Each row is a point on a landscape with many valleys, with its height.
A ball rolls from a point to the lowest of its 2 nearest points, and stops where none of them is lower. Distance is the straight distance between rows; heights are no part of it.
K_604: [ 30 -33  -8  18  21   2  -7  -4   2   4 -24 -15 -16  16  -6 -10 -23  -2
  16  11]  h=55.5
K_301: [ 24  -2  -7  15  11   6   6   8  13  -8  -6 -39  21  -5   2 -41  18 -15
  -6  25]  h=49.2
K_769: [ 21  -6  14 -44  -3   7  24 -43 -18  24  -9  29   3 -26  -6  -4 -11   2
 -22   0]  h=62.4
K_796: [-11 -10 -30  14 -14  -1   2 -24 -10  10  28 -20 -27   8  -8 -52  -7  20
  -3 -38]  h=70.9
K_400: [  4 -20 -21 -13 -34  12 -49 -21 -31  12  43   7  -7  33 -39  -3  31  15
  10 -29]  h=73.0
K_580: [  1  -7 -29  -4  10  15  15 -18 -15  17  28 -46  28   4 -10  14  31 -15
   1   3]  h=80.1
K_477: [ -6  -8  17 -28  -2  -2  -1  22  28  -9 -26  11 -11  36   9   0  38  10
  31  28]  h=61.8
K_718: [-20 -11 -18  -8  -1  12 -15 -10 -45 -15  47 -41  17 -24  -1  12  -7  31
 -24 -18]  h=55.6
K_427: [ -4  26 -28  54   3 -11  20 -12   4   4  14  14  21 -19  -7  -8 -37  -5
  -2 -11]  h=68.1
K_920: [-46 -21 -29  -5   6  16   7   2 -24 -17  38 -33  18 -15  32  14 -19  18
 -27 -10]  h=58.6
K_500: [-17  31 -25  18  -7  -1 -18  23  13 -21  30 -28  10  13   1  -8   2  -5
  -7  14]  h=59.3
K_133: [ 24  25  -3  33   7 -11 -19  15   4 -17  -3  -8   9 -10  -8  -6 -23   5
   5  13]  h=31.9
K_867: [ 16  11   4  37  -1 -19 -20  17  -1  -1 -18  13   4  -1  -2 -22 -39 -18
  10  -9]  h=27.1
K_277: [-26  -6 -25  14  -7   6  35 -14   9  -3  31  12  -3   5  29  -1  24  23
   9 -32]  h=52.6
K_134: [ 18  -9 -27   5   7  17  20 -34 -12  21  11 -19   7  -1 -10  16  22   6
  10 -16]  h=81.5
K_347: [-13  -3  17 -23   0  13 -16  17 -30 -27   4 -44  19 -43  27  10  -4   6
 -40 -13]  h=70.6
K_557: [-21 -21 -10  -8 -10  37  25 -26  -2  17   5  28 -30   7  26  12   5 -10
 -14 -54]  h=63.3
K_783: [ 18  17  19  27 -10 -18 -21  -8 -17  12 -21  31   0 -23  -4 -43 -45  -9
  -1 -21]  h=31.4
K_407: [-51  15 -17  -3 -13  12 -36  -6  -5   8  27  -2 -23  20  -8  -9 -11 -17
 -10 -11]  h=63.7
K_868: [  8 -12 -22  22  -7   3 -11   3  -7  11 -19 -30 -33   7 -12 -31 -27  -2
  -5 -45]  h=74.8
K_21: [ 17 -17   2   0  -7  -8 -10  -6  -3  -6   4  15 -48  11   0   5   6  52
  22 -41]  h=46.4
K_554: [-13 -17 -32   6 -29   2 -31  -4 -18   9  37  -9 -27  38 -22 -21  19  18
  10 -48]  h=74.4
K_961: [ 13 -31 -12  36  11  -9 -20  23  -5  -6 -10  -6 -13   6   1 -47 -70   0
  -7   1]  h=87.0
K_857: [ 29  26   5  10 -11 -15  -3  14  21  16 -38   2   5  12  -8   0  19 -18
  20  -8]  h=31.1
K_671: [-15  38 -26  21 -17   3  -6  -6  12  26   7   0 -14  22 -31  17  16 -34
  12 -32]  h=68.6
K_814: [  0  24 -43  36 -10   4   1  44  11   2  -7 -44  -3  17 -16  13   1  -3
  -1 -43]  h=63.5
K_158: [ -6 -15  -9 -28   5   2   0 -14 -30  12  49 -47  32  -1 -26  29  25 -27
  -2   2]  h=78.9
K_946: [-10  26  -8  27   6 -10  -4  -9   8 -22  28  39   0 -17  13  24 -42  26
   1   6]  h=53.1
K_607: [-30 -23 -33  -4  -3  28  23 -24 -19  10  36  -7  17   1  22  14  31  10
  -4 -32]  h=57.0
K_586: [ 24 -14  33 -29  13   0   4 -16 -18 -11 -27   6  14 -30   2 -21 -14  31
  -6  37]  h=58.1
K_169: [  0  -3  -1  -1   5  -1 -20  20  21 -13   6 -12 -12  37   5  -5  18  -3
  20  27]  h=58.3
K_685: [-27  11  12 -36  -8   8   0  -9 -33  21  11 -38  24 -31 -20  41  18 -28
 -18 -41]  h=46.3
K_234: [ 18  -4  -4  41  35   3  12  14   0 -20 -18   5  28 -13  -7  25 -22  13
  21  30]  h=77.4
K_536: [ 35 -13   4   3  -6  13 -24   9 -20   2 -40 -44 -23 -15  -7 -33 -14  -4
 -16 -33]  h=76.4
K_20: [ -7 -22 -19  31  13  -8  22  -5  35  12  -3  17 -14  35   9  -5   0 -23
  23   7]  h=42.9
K_496: [-11 -11 -23  19   4   1  33 -10  25   6  -1 -21  15  16  20 -32  30 -13
  14   3]  h=42.8
K_269: [-41 -11   1 -45 -14  15 -16  -6 -15  -2  33   4  18   9  33  21  36  10
  -9   0]  h=52.1
K_474: [  7  -6 -26  34  -5 -29  28 -14  10  -3  49   7 -29   8 -13 -10  -2  43
  10 -21]  h=65.7
K_998: [-11   6  17   8   2  -1  31  26  19 -26 -28   5  -3   2   6  27  52  36
  43   0]  h=39.8
K_83: [  1  27  15 -39 -17  -6 -16   5   5   6 -18   1  21  -2   6 -22   6 -17
 -18  28]  h=62.2
K_790: [ 12 -13   7  31  28   1  -1   9 -27  29 -26  36  24  -4  16  -1 -46 -35
  14  -6]  h=45.5
K_905: [ -2  -6  12 -39   9   8  12   7   8  -9 -14   5  11  22 -10   8  45  23
  25  53]  h=64.8
K_705: [-20  30 -10  53 -13 -22   2  10  15  19  -4  28  -8   5 -14 -10 -25 -38
  -1 -38]  h=90.2
K_102: [ -2  39  25 -18 -16 -20   2  18  26   4 -35  41  28  -1  12  -1  19  -3
   5  14]  h=24.8
K_589: [ 21  -4  -6  34   5 -37  15  -5  14 -15  21  -4 -28   6 -17  -8   2  46
  23   2]  h=63.1
K_352: [ 37 -38 -13  36  22  -4 -13  35  13 -11 -23 -20 -30  30 -15 -25 -30   0
  13  12]  h=53.4
K_907: [-43 -10  15 -28   5  12  18 -16   3  -2  -1  23  25 -18  50  15  -4  -8
 -18  17]  h=60.2
K_670: [-15  20 -16 -14 -26  19 -41 -25 -25  31  38   1  -1  23 -56   6  32 -10
   0 -23]  h=71.7
K_733: [ 38   2   2  12  11   7  12   9   0  27 -57 -17  31  -1 -15  23  10 -38
   9  -2]  h=76.0
K_847: [ 40 -11  19  40  34   7   9  31  -6 -13 -49   6  26 -12 -21   7  -8   3
  35  28]  h=78.7
K_192: [ 14  43  33 -14 -20 -25   5  27  25 -12 -29   9  12  -7  -3  -3  43  24
  19  10]  h=14.5
K_760: [-14  12  21   5 -21 -34  10   1  28  -5   9  30 -28  12  21  -3  33  13
  12 -11]  h=33.6
K_590: [-12   9   5 -17 -21   3  18   2  21  11  -1  30 -14  18  22  13  45   6
  14 -33]  h=40.6
K_603: [ -4 -18 -22  32   7  -6  -2  24  -2 -10  -4  -3  -5  -6  12 -16 -69  24
 -12  -6]  h=86.1
K_205: [ -7 -25  24 -66  -1 -12  10   0 -16  20 -25 -18  16 -18   7   4 -13 -35
 -29 -10]  h=55.1
K_579: [ -7 -14  34 -62  -6   4 -26  25 -30 -18  14 -48   9 -29   7  -3   9 -11
 -38   0]  h=68.7
K_524: [  4  45  -7  31  -5 -22 -13  14  27 -14  13  10   0  13 -11  34   5   2
  21  14]  h=43.3
K_529: [ -2  -7  15  12 -17 -33   6   9   9 -13  16  17 -44  16   8   9  37  51
  19 -28]  h=40.4
K_444: [  7 -11   5 -39   6  15  38 -23   6  16 -20  29   8  -1   5  14  32  18
   9   5]  h=69.8
K_108: [ 35  10   3 -19  -6   0  -2 -28 -23  43 -36  -5  -1 -14 -42   8 -15 -31
  -9 -15]  h=73.3
K_382: [-15  26  18  30  -8 -32  27  24  39 -18 -13   3  12   3  20  -4  42   6
  19   2]  h=50.5
K_676: [-30 -26   4 -41  11  19  19 -32 -14   5  39  16   8 -10  21  49   0  -8
 -15  12]  h=70.3
K_10: [  0  14  12 -39 -15   5  -2 -13   9  -2  23  49 -14  14   7  20  22  32
  14   7]  h=63.6
K_51: [ 43  20   8 -13  17   0  -1  -7   3  -3  -6 -11  25  -1 -37  26  19  12
  22  62]  h=66.2
K_988: [-32 -34 -22 -23  13  21   1 -21 -19   4  48   1   4  15  13  49   4  -3
  -3  -2]  h=72.0
K_732: [-48   4 -25  -5   0  20 -37   7 -24   8  27 -32 -13  20 -22  12 -19 -18
 -21 -18]  h=65.5
K_330: [ 35 -13 -19  17  16   9   4  -4  -1  27 -18 -49  12  13 -29  -6   0 -52
  -2   9]  h=75.7
K_478: [-10  -3  22   1   7  16   8  45  17 -42 -32 -10   3  -7  20  -1  41  29
  19  14]  h=33.7
K_957: [-24  11  -2  40 -12 -44  18  13  34   1  26  36 -31  29   7  20   1  -7
   4 -11]  h=63.2
K_430: [-32  18  27 -55 -19  -4 -21  11  -7  -2 -16   3  20 -15  25   2  -6 -23
 -37  16]  h=64.7
K_362: [-19   7  -8  21  -9 -23 -18  10  12 -24  22   5 -25   3  14 -20 -32  26
  -2  -3]  h=83.5
K_945: [-16   8  -2 -16   1   3 -12 -19   1 -20  42  -4  15  -4  19 -13  13  22
   2  39]  h=65.1
K_908: [-22 -49   9 -37  23  12 -18  -5 -18 -18  26 -10  -6  11  24  25  -4  15
   0  37]  h=60.5
K_130: [ 13 -35 -38  40   4 -14  11  37  20   2  -2 -30 -29  33  -9 -35 -40   7
   5  -6]  h=50.8
K_923: [  7  17   6  27  21   3   3  40  26 -45   1 -13  19  -1  -7   1  25  11
  17  52]  h=8.4
K_125: [  3 -17   1 -12  -2  10 -37  15 -15 -37  13 -20 -23   1  20 -16 -10  52
  -4  -6]  h=80.0
K_552: [-44  18  -2  -4   0  11   5 -11   7   4   4  30  27 -12  34  31 -13 -34
 -17   6]  h=63.0
K_573: [-34 -12   7 -48  -6  20   4 -26  -1  18  25  39  -9  10  21  23  -8 -30
 -24  10]  h=67.9
K_633: [ 46 -13   9 -12  28  14   9   0 -11 -12  -8 -44  20 -16 -31  11  27  18
  11  47]  h=64.6
K_332: [-19 -33 -41  -4  19  14 -12  -2 -25   1  50 -20  -4  24  -8  54 -20  12
   1   3]  h=69.9
K_241: [-25  -5  -6  18   2   1 -28 -16   1  24  -1  26 -16  22 -11 -26 -50 -53
  -9   6]  h=88.6
K_355: [  8  25  20  -6  -9  -3   6 -14  15 -15  23  56 -18 -14   6  31   2  37
  12  -1]  h=60.0
K_159: [  7 -19  -9  -3  18   1  12  -6 -13  22   4 -60  22  -6 -28   1  -3 -66
 -15   9]  h=76.8
K_494: [-22  -1  -6  -3 -19  42   5 -16 -11  19  17  35 -41  11  -5  22  -2  -5
 -13 -72]  h=65.9
K_33: [ -4  -4  17  15  17   1  14   6  -6  27 -24  58  35  -4  29  -9 -21 -34
  15   1]  h=42.1
K_864: [ 29  -5  19  19 -10 -27 -13 -13  -2   1 -21  27 -35 -12   0 -32 -35  16
   7 -25]  h=35.6
K_226: [-38  -1 -18  19 -12  -2 -22   8  -5 -10  10   1 -22  -7  13 -34 -61  11
 -24 -19]  h=84.8
K_691: [-10 -14  -9   4   9  18   9  13 -24 -23  -8 -45  21 -42  29   2 -17  15
 -35 -22]  h=72.2
K_721: [  4  17   0  -5   9  11 -11  14 -12  -7  -5 -40  27 -19   0  30   5 -19
 -19   5]  h=47.4
K_453: [ 28  35   9   6 -24  -9  15 -37  -3   9   7  25 -10 -38 -14 -12   1  20
  -3 -34]  h=46.7
K_202: [ 38  -3  18  -4  -6 -11  36 -47   7   4   6  28 -20 -24  -7 -33  14  46
  11 -11]  h=52.8
K_153: [ -6   9  10  12  12  10   4  24  -9 -11 -27 -16  42 -33  28  25 -10 -15
 -17  -3]  h=43.2
K_588: [ 17  17  -5  -1   4   5  30 -40   3  25   1  23  30 -17  -7   2   2 -19
  -4  20]  h=71.5
K_944: [ 37 -28  35 -45  24   2  15   2 -25 -11 -39 -19  24 -32 -19   1   0  20
  -8  41]  h=59.6
K_650: [-30 -26 -34  -5   7  19 -31   2 -24  13  23 -20 -31  30 -16  34 -28 -10
  -8 -20]  h=67.4
K_288: [ -7  18  23   3   0  -5  -3 -12   9 -28   9  42   1 -31  26  12 -16  42
   4  13]  h=56.7
K_921: [ -7   4   4   8 -10 -16 -30  33   4 -50  23 -12 -26  -3  18 -21 -21  61
  -6   1]  h=81.6
K_401: [ 32  11   1  17  22  17 -19  42   8 -35  -4 -28  12  -9 -12   9  14   6
  -5  38]  h=16.5
K_731: [-12 -26  19 -48  16  14  31 -14 -13   2 -17   4  20 -21  20  41  21  17
   0  12]  h=67.0
K_805: [ 27  16 -31  26  -8  11   0  19  -8  -1 -11 -52  -3  -2 -16  -5  14  14
   0 -40]  h=60.1
K_660: [ -2  10  23 -19   3   2  11  13  -3   2 -41   4  40 -26  22  17   3 -11
 -12  12]  h=38.8
K_124: [-20  10   3  31 -14 -22 -15  -3  13  22  -2  38 -28  21 -13 -33 -34 -47
   1 -20]  h=89.3
K_678: [  5 -27 -30  48  13 -22  17  12  23   6   1   7 -16  28  -4 -10 -40  -2
  18   0]  h=47.2
K_954: [-37  -7  -1 -24  -4  17  14 -26 -29  24   5 -25  10 -27   3  16   6 -28
 -26 -45]  h=49.4
K_12: [ 18  10   1  -2   8  11 -35  13 -24 -13   4 -48   3 -15 -21  17 -24 -10
 -27  10]  h=50.7
K_630: [ 36 -10  24 -42   6   8   1   9 -17   4 -44 -28  14 -18  -6  12  10  11
 -11   5]  h=61.4
K_227: [ -9  42  -8   6 -15   7 -12   9  -1 -11   0 -15  19 -15   9  25  11   5
  -3 -16]  h=52.0
K_302: [  5 -11 -10 -13   7  12 -33   0 -42 -18  42 -57  -1 -15 -23  -3 -21  16
 -28   3]  h=53.2
K_574: [ 17  -9 -45  28  17  14 -18  56  13 -18  26 -45 -13  24 -20 -13 -11 -11
 -19  27]  h=53.8
K_866: [ -6   3   3 -39  -1   1   9 -22   7   1  22   8  22   5   3  -9  35  18
   9  46]  h=67.6
K_232: [ 26 -31  18   3  17  -2   8  -7   3   1 -38   8  -4   0  -2 -30  -9   8
  21  27]  h=57.5
K_53: [ 23   3  15 -18   2   0   6 -30  -5 -10  -3   7  -1 -26   2 -16  10  48
   8   7]  h=55.8
K_372: [-30  -3  -6 -26  -9  24   8  -4   1   6  12  18  13  11  31  41  45   7
   5 -21]  h=46.9
K_440: [  2  28  45 -11 -13 -43  11  14  23 -19 -19  42  -4  -3  -6 -13  27  30
  22  36]  h=2.6
K_883: [ 34  20  25   1   2  13 -24  52   9 -30 -34 -16   9 -22  -1   0  24   4
 -12  20]  h=22.8
K_339: [ 38 -25   8 -17  20  11   9   0 -15   4 -16 -49  14 -16 -11   3  18  -1
  -6  15]  h=63.4
K_215: [  8  41  -1 -20 -23  27  -8 -31 -27  29  12  17  -7 -19 -41  34  14   2
 -15 -40]  h=38.2
K_497: [ -3 -17  14 -77  -6  -4  12 -16 -25  33 -22  15  -4  -9 -11  27  -6 -24
 -32 -20]  h=57.9
K_276: [ -8 -12  -6 -19 -11   3  15 -24  30  25  15  28 -25  42   7 -20  28 -24
  14   0]  h=48.2
K_967: [-13  11  23  51  -8 -67   3  43  28 -22   2  10 -11  20   8 -13   3   4
   4  20]  h=57.8
K_634: [-28 -25  14 -36   2   5  18  -4 -19  19 -17 -36  13 -25  21  14   0 -41
 -24 -37]  h=52.2
K_709: [ -7  18  -6 -22  -8  19 -13 -18 -37  21  17 -13  10 -16 -31  57  15 -10
  -9 -35]  h=42.6
K_728: [ 28 -20  14 -65   7 -18  29 -24 -22  28 -41  22  14 -11 -17   1 -12 -10
 -32   1]  h=60.6
K_669: [-16 -17  -7   7  12  -1  35  -8  39   7  -9  13  14  27  15 -15  32 -22
  26  28]  h=38.3
K_203: [ 28 -29  36   8  34  17  -3  37 -16 -26 -56  10  12 -18 -12  15 -17  13
  23  44]  h=79.5
K_699: [ -7  -1  34   1 -17 -29  19 -18  27  -4  27  56 -40  11  18 -18   5  12
  -1  -1]  h=27.0
K_642: [ 16   8   6  20  -2  -5  20 -21  17  17  -2  49  -8   1  -2   0 -11 -19
   8  -9]  h=31.6
K_911: [  2  -3  11 -33 -13   8 -42 -21 -22   8  -2   4 -32  -1  -4  -8 -28   4
 -15  -4]  h=70.7
K_284: [ 16  22   7  21   8  -3  12  24  32  -6 -27  -4  27  14  -6   8  27 -20
  25  26]  h=24.9
K_267: [ 40  -7  16 -18  -2  18 -30  22 -15 -11 -26 -48 -13 -18  -4 -33  13   2
 -28  -8]  h=77.5
K_170: [-30   6 -11  31 -11 -17  16 -12  31   4  33  41 -29  25  10 -10 -19 -23
  -1 -10]  h=65.4
K_931: [ 31  21   3  -9   8  -8  -5 -10  11 -10   9  11   1   8 -30  22  26  34
  37  46]  h=64.3
K_960: [  9 -27  22  -7  26  21 -12  37  -2 -29 -42  -8  -6   3   8  27   0  13
  11  28]  h=80.7
K_403: [-14 -19 -12  19   0 -10  53 -15  27   5   9  12 -10  14  24 -22  37  11
  18 -22]  h=47.9
K_306: [  8 -17  11  24  32   0 -23  30 -31  -2  -5 -13  32 -20   5 -10 -53 -43
 -20  23]  h=85.0
K_252: [-14   9  10 -44 -28  -3  -3  -2  17  24 -29  31 -19  23  15 -22  14 -19
 -10 -16]  h=41.5
K_771: [-28  -5  12 -44 -10  11 -39 -11 -30   5  10 -15 -15  -1   1  11 -14 -11
 -23 -11]  h=68.9
K_980: [  1 -10  33  54  12 -48   5  50  19 -26 -10  16   0  14   4 -41  -2   1
  20  31]  h=55.4
K_428: [ 17   8  28 -33  -6  -7 -24   4  -1 -15 -18   2   9 -11   6 -26 -12  10
 -11  41]  h=60.3
K_787: [  0 -33  24  -1  34  13 -27  32  -9 -29 -24   0   4  -4  17  33 -36   0
  -4  36]  h=82.1
K_701: [-17  27 -24  15   0  -7 -11  -5   6 -26  52 -14  14  -5   4  -7 -10  24
  -2  30]  h=62.3
K_900: [  9 -14  -5  23  22  11  16   8   2 -17 -25  -9   2 -11  13  18  -9  30
  12  -3]  h=75.6
K_697: [  0  31 -40  33  -6  -4   0  22  19  11   2 -18  -3  31 -21  35  16 -20
  20 -26]  h=66.3
K_132: [ 32   0 -23  22  12   7 -15  19   9  -8   7 -44  -2  14 -19 -24   4 -17
  -7  25]  h=51.6
K_723: [-36  36   2  32 -22 -18 -30  25  10  -7  -5  -1 -10  -2  -2 -33 -31 -20
 -16 -24]  h=59.9
K_703: [ 16  35  -6  21  10  -2 -15   6   9  -5  -4  -1  26  -1 -12  34 -12 -18
  12  30]  h=37.5
K_803: [-17 -10   2 -31 -17   9   7 -25  14  33  -9  34 -22  28   5 -24   1 -41
 -11  -3]  h=45.0
K_509: [  8 -39 -17 -24  -2  10 -13 -42 -14  12  43   7 -24  33  -9 -25  15  19
  14   8]  h=53.9
K_684: [ 27 -17   2  27  18   0  15  25  26 -22 -17 -27   2  12  -6 -47  24  -2
  13  35]  h=51.5
K_606: [  7  31  18   2   3  -1   7  32  30 -25 -18  -2  34  -1  -2  -7  38   0
  18  51]  h=17.2
K_563: [ -4  26 -18  29   6   6  23 -38  -9  17  13   3  37 -32  -8   0 -17 -27
 -11   3]  h=70.5
K_87: [-12 -15   1 -37  10  -6  10 -16 -14  15  39 -56  27  -9 -23   3  10 -51
 -14  20]  h=77.9
K_481: [ 22  -1  15 -13  -5   1 -26 -23 -23  21 -29  -3  -8 -17 -18 -12 -34 -20
 -16  -6]  h=72.1
K_52: [-10  -7 -25   5 -10  16  -6 -27 -15  18  13  -8 -30   7 -12 -14  -9   0
  -7 -41]  h=72.8
K_17: [  1  18 -26  11  -9  23  22 -17 -18  10  -3  -9   5 -25   0  35  12  17
  -2 -64]  h=84.9
K_475: [  4   1  38 -20 -12 -43   9   4  30  -2 -12  52 -31  27  -7 -21  22  14
  22  34]  h=12.9
K_594: [ -9  15  19  11  -4  -8  34  -8  25  15  -5  74  20  -3  24  -6  -4 -29
   6   6]  h=37.2
K_947: [  3 -13  23  40  13 -23  24  41  30 -26 -18   0   6  15  -4 -37  25  -7
  30  41]  h=53.5
K_740: [ 17  23   8 -29 -26 -14  11   5  17  30 -48  24   1  13  -7 -13  20 -22
   0 -19]  h=36.7
K_316: [ -5 -23 -18 -25 -11  11  -8 -20   2  19  33  15 -22  47   1 -11  35   0
  20  -6]  h=51.4
K_772: [ 31   1  14   2   5 -22   4 -15  14 -19  13   7 -15   9 -31 -15  21  45
  40  45]  h=62.5
K_67: [  8 -10  25   4 -20 -22   2  -5  10   7 -28  30 -48  -2  16 -19  -9  14
   3 -49]  h=40.5
K_222: [-19  -8   0  17  13   7  -4   2 -14  21 -24  19  20  -6  16  21 -41 -54
  -8  -7]  h=48.7
K_683: [ 21  49   5   0 -29   3 -12 -28 -13  13  15  24 -24 -21 -35  13   8  16
  -1 -46]  h=42.5
K_395: [  0 -23  -2  25  32   4 -22  27  -8 -24  -2   9  10  -4  15  15 -67   7
  -6  36]  h=83.4
K_114: [-15  19   9  18  -3  -6  21  25  32 -11 -28  18   3   6  26  37  38  11
  29 -18]  h=45.1
K_376: [-26  39   5  21 -28  -8 -18  25  15   1 -24  -4   9  -2  15 -24   2 -33
  -9 -33]  h=57.7
K_199: [ 23  -6  15   7  10  16 -15  60  10 -46 -28 -20 -16  -6  10 -13  28  30
  -1   7]  h=28.3
K_385: [-10  28 -17  -5 -23   7 -15 -24   1  29  26   7 -22  24 -34  -5  23 -18
   8 -23]  h=70.4
K_913: [ 15  -4  29  -5  -2 -25  18 -22  30   2  10  61 -22  11  -6 -18  -3   9
  19  32]  h=20.2
K_221: [  0 -24 -12  23   9  -5 -18 -20  -5   9   1  10 -15   9  -2 -35 -60 -18
  -4   9]  h=87.8
K_743: [ 10 -16   2 -34  -2  18   0 -26 -13   4  25  28  -7   8   0  25  24  36
  12  -2]  h=65.3
K_431: [-32  34  -4   5 -18  -6 -35   0  11   8   8  -3 -20  20 -15 -32 -10 -32
  -6  -5]  h=61.9
K_577: [-27  22  -4  -9 -10   9  -3 -19  13  14  16  37  -6   7   9  15  -8 -31
  -8   2]  h=65.6
K_722: [ 32  16 -14  11  -1   5   0 -17  -6  39 -34 -24  11   2 -37   6   1 -46
   4 -15]  h=74.5
K_865: [-26 -15 -43  21 -16  -9  24 -11   4   5  57   8 -33  12  -4 -31 -23  33
  -5 -32]  h=68.5
K_649: [-31 -17  11 -35   3  11  -9  -7  -2 -12   7   2   3  -1  40  11   0   8
  -9  18]  h=56.6
K_575: [ -9  -8  -9   1  12  10 -16   5   7  -1   0 -15   5  20  10  11  -8 -31
  -3  24]  h=55.0
K_853: [ 10 -27  13 -28  -4  19 -40  19 -20 -24  -6 -38 -24  -3  20 -35  -1  18
 -26  -7]  h=78.6
K_679: [ 12  15   4 -19   5  -4  20 -23   4   7  -2  -2  38 -14   0  -9  22   0
   2  41]  h=69.7
K_391: [  1   0  18 -49   5   1  25 -27 -16  11  -6  22  28 -35  10  34  -4   3
 -22  12]  h=64.5
K_454: [ 27  16  -6  29   6   3  27  -2   4  22 -38 -16  46 -16  -6  -6  13 -30
   8  -6]  h=77.6
K_612: [ 22   6   2   1  -1 -15   7 -20  26  11   2  31 -13  16 -18  -5   3  -5
  22  22]  h=25.9
K_763: [ -4  25 -46  26  -5   6 -25  34   5 -11  46 -48  -1  25 -34 -13  -4  -6
 -10  14]  h=56.4
K_185: [-21 -16   7  -8  17   3  -6   6  -5   9  -5  -9  23   2  17  32 -25 -53
 -12  19]  h=51.9
K_162: [ 10 -26   1  31  31   3 -18  13 -35 -11  -6   3  22 -24  13 -11 -73  -2
 -15  17]  h=84.3
K_727: [ 14 -27  25  18  16 -11  16 -15   4 -22 -18  16   0 -18   6 -49 -14  33
  23  32]  h=59.2
K_95: [-42 -26 -24  -8  -4  36  17 -33 -26  18  38   7 -13   0   8  13   1  -8
 -22 -48]  h=60.4
K_238: [-15   7  -2  52 -10 -69  14  30  25 -11  17   6 -32  34  -1   8   0  13
  -2   3]  h=60.7
K_105: [  4 -38   7 -40  15  17  -9 -14 -22  -5  14  -5  -1  10   1  30  19  33
  15  26]  h=62.7
K_638: [  5 -11   4   3   5  11   1   0 -10 -13 -21 -25  10 -21  24  -8  -2  18
 -10 -14]  h=73.8
K_624: [ 37  21  20  -2 -18 -14  29 -42   5  17   2  48   0 -29 -14 -39  -7  15
  -7  -8]  h=49.9
K_342: [ 10 -12 -25  -6   0  26  30 -39 -30  26  14 -11  12 -16 -13  42  26   0
  -3 -45]  h=82.9
K_480: [-33  -9 -53  18   4  17  21   0  -6   5  26 -24   9  -3  14   2 -27  12
 -17 -17]  h=61.7
K_795: [-27   6  29 -61 -16   4 -43  16 -22  -9   4 -24   3 -11  14  10  -4 -17
 -34   9]  h=66.9
K_626: [ -5  41 -23  27  -7  -9 -13   4  10 -10  26  12  -9  -2 -11  35 -18  15
   9 -14]  h=48.3
K_467: [ 24 -23  15  26  12 -23  19  -5  12 -30  -3  -5 -24  -2 -21 -36   5  45
  33  29]  h=60.9
K_292: [-30  29  -5  25 -18 -18  13  13  28  -5  -5   3  10   2  28 -12  20 -14
   1 -23]  h=54.7
K_599: [-10  18  19 -11  -1   1  -7  10  12  -8 -20  29  23 -10  22  21  -2   0
   4  28]  h=32.8
K_514: [ 16  33  -5   3 -17   8  -1   8   2   3 -19 -31  14  -9   3   0  40   6
   5 -29]  h=56.2
K_300: [ -7   3 -12   9   0   5  18 -10   9   9  -8 -32  31  -3  16 -37  20 -33
 -12   6]  h=46.5
K_970: [ -8   9 -45  35   2   8  30 -15   1  10  17  -3  -2 -12  -9   8 -24  13
  -3 -37]  h=65.2
K_9: [ 21  -4  20 -12 -14  -4 -21  -3  -5  -3 -34  20 -46  -9  11   8 -14  33
  10 -45]  h=45.3

Call two points neighbours if one is among the 2 nearest of the other. Go from one point of each pair to the other, from neighbour to neighbour, staying as low as possible. Name the highest point that can't be avoided.
K_586, K_467: K_51
K_440, K_923: K_743
K_923, K_669: K_866
K_867, K_440: K_21

Two balls start at each pair of points below. Name the first point that both come to, or write never.
K_988, K_731: never
K_17, K_814: K_721
K_306, K_159: K_795
